Each scene shows the same named points in several views. A view is turned or mirrored, and shifted as a whole, has a little noise and may leave points out.
In the rows, zero is written as 128.

Scene 1
View 1
Q144: [ 83 158 124 156 178  66 124 115 244 128 101  95  88  83 175 101 110 130]
Q288: [151  70 153 107 110 181 127  77  76 134 113 101 141  61 110  94  83 113]
Q108: [140  67 134 158 151 160 167  48 132 148 158 112 111  42 140 120  84 144]
Q900: [110 133 134 131 152  93 127 111 175 142 104  88 116  89 158  87 101 115]
Q371: [146  89 152 126 131 149 149  88 101 157 131  90 133  71 134  86  97 111]
Q378: [135 113 148 151 155 113 152 102 157 143 136  92  96  62 139  95 113 112]
Q772: [124 133 157 130 137 101 123 133 155 124 103  83 103  75 125  80 123  94]
Q797: [ 94 131 101 152 179  95 152  70 209 184 125  93 131 101 214 103  75 153]
Q7: [109 130 137 128 144 110 110 110 175 121  94  92 113  77 138  96 101 118]
Q205: [123  99 131 127 140 138 139  77 138 161 114  94 138  87 158  92  79 128]
Q149: [ 99 132 117 129 149 111 115  93 191 150  88  94 136 101 174  96  78 140]
Q93: [106 140 149 126 140  95  96 135 193  93  80  92  97  73 118  90 112 108]
View 2
Q149: [107 114 174 157 103 141 137 174 112 132 112  84 123  93 119  97 136 114]
Q772: [161 115 134 126 119  77 129 204 112 137 108  81 118 136 136  90 138 123]
Q144: [146 163 150 172  90 128 107 199 121 116 154  87 106 127 158  92 133  87]
Q205: [ 87  86 154 136 147 105 149 180 107 149  97 105 128 100 109 106 126 144]
Q108: [ 66  77 133 141 185  84 117 168 127 152 114 147 140 112 127 144 102 178]
Q288: [102  26 139  82 187  48 151 174 109 167  39 104 150 111  87 124 121 201]
Q797: [ 51 132 153 185 141 145 142 178 115 141 162 126 106  87 127 106 123 116]
Q900: [127 123 151 145 115 111 134 193 112 133 118  87 117 116 129  87 132 112]
Q93: [183 125 151 136  85 102  97 189 117 122  95  70 132 133 141 100 136 111]
Q378: [118 113 128 139 149  81 120 196 122 136 127 117 117 131 135 113 125 136]
Q371: [102  78 129 113 175  65 156 193 109 155  89 112 127 119 111 109 121 163]
View 3
Q205: [127 114 120 129 162 143 115 134 121 129 157 130 160 132 128 133 150 117]
Q371: [111 127 142 124 144 144 115 128  98 119 133  99 140 124 140 112 136  97]
Q93: [138 140 136  99 175 149 156  96 106 106 106 177 167 200  90 165  75 146]
Q288: [113 157 154 140 150 156 120 120  83 116 104 118 144  89 128  98 155  76]
Q772: [110 149 149  99 151 150 149 109  91 106 103 131 140 181 121 136  81 117]
Q144: [134  97 112  78 156 128 151 108 129 120 160 152 174 223 103 198  73 184]
Q378: [111 116 137  94 134 131 133 112 101 117 145 106 152 155 125 154 107 142]
Q149: [147  98 106 121 178 146 126 123 135 131 161 166 180 173 109 164 132 142]
Q900: [132 107 116 106 164 144 134 121 127 118 148 142 157 186 119 158 102 143]
Q7: [132 127 130 111 168 149 141 111 113 117 133 157 166 177 106 158 107 137]
Q108: [105 118 149 110 120 123 119 104  87 127 163  84 169  82 124 147 162 136]
View 4
Q93: [129 128 140 100 119 172  85 110 117 159 117  98 122 139  95 160 181 186]
Q378: [157 120  96 120 140 156  88 127 112 164 142 132 155 111  98 151 131 128]
Q205: [127 125  90 133 167 152  93 137  99 138 184 147 123 106 114 138 105 143]
Q144: [118  81 150 134 136 138 131  76 142 134 117  85 107 126 121 158 175 152]
Q7: [128 122 124 116 135 164  91 119 110 148 146 117 121 124 108 151 154 164]
Q288: [161 165  62 106 150 186  54 174  66 168 192 168 158 103  82 138  94 145]
Q797: [100  80 132 164 183 124 149  95 123  92 182 125  82  99 139 139 119 132]
Q371: [153 132  73 126 162 156  81 153  94 164 172 155 162 100 100 143  98 120]
Q149: [103 111 128 126 157 145 108 118 113 119 172 123  90 115 127 148 137 171]
Q900: [115 104 118 125 149 144 101 116 123 144 148 117 118 117 116 152 146 151]
Q772: [131 114 108 110 131 152  80 119 124 177 124 118 145 128 102 161 159 153]
Q108: [202 134  95 154 159 171 107 131  78 110 193 149 153  92  91 141  88  96]
View 5
Q371: [106 159 110  60 156  51  98 147 167 130  85 151 133  84  92 115 137 103]
Q797: [119  74 148 139 142 106 133 133 161  62 120 100 135  25  82  88 163  91]
Q205: [110 123 124  96 159  57 106 135 167 102 109 140 138  66 101 113 142  95]
Q144: [138 114 144 144 101 167 144 101 166 104 136 125 176  66 118  82 176 132]
Q7: [121 130 126 119 133  99 116 109 169 119 132 151 169  79 131 108 150 121]
Q900: [123 138 135 116 129 112 123 111 168 105 122 139 156  61 112 106 167 115]
Q288: [100 158  99  50 176  12  73 142 168 151  97 172 141 100 119 130 115 100]
Q378: [120 133 116  78 121 111 112 140 166 131  99 132 153  88  95  92 147 121]
Q93: [129 146 128 126 118 121 113  91 171 131 148 168 186  98 157 107 161 140]

In a view up to two points have been moved. Name them for each view, in the order of its rows, or write none.
view 1 | Q144
view 2 | Q288, Q797
view 3 | Q772
view 4 | Q378
view 5 | none
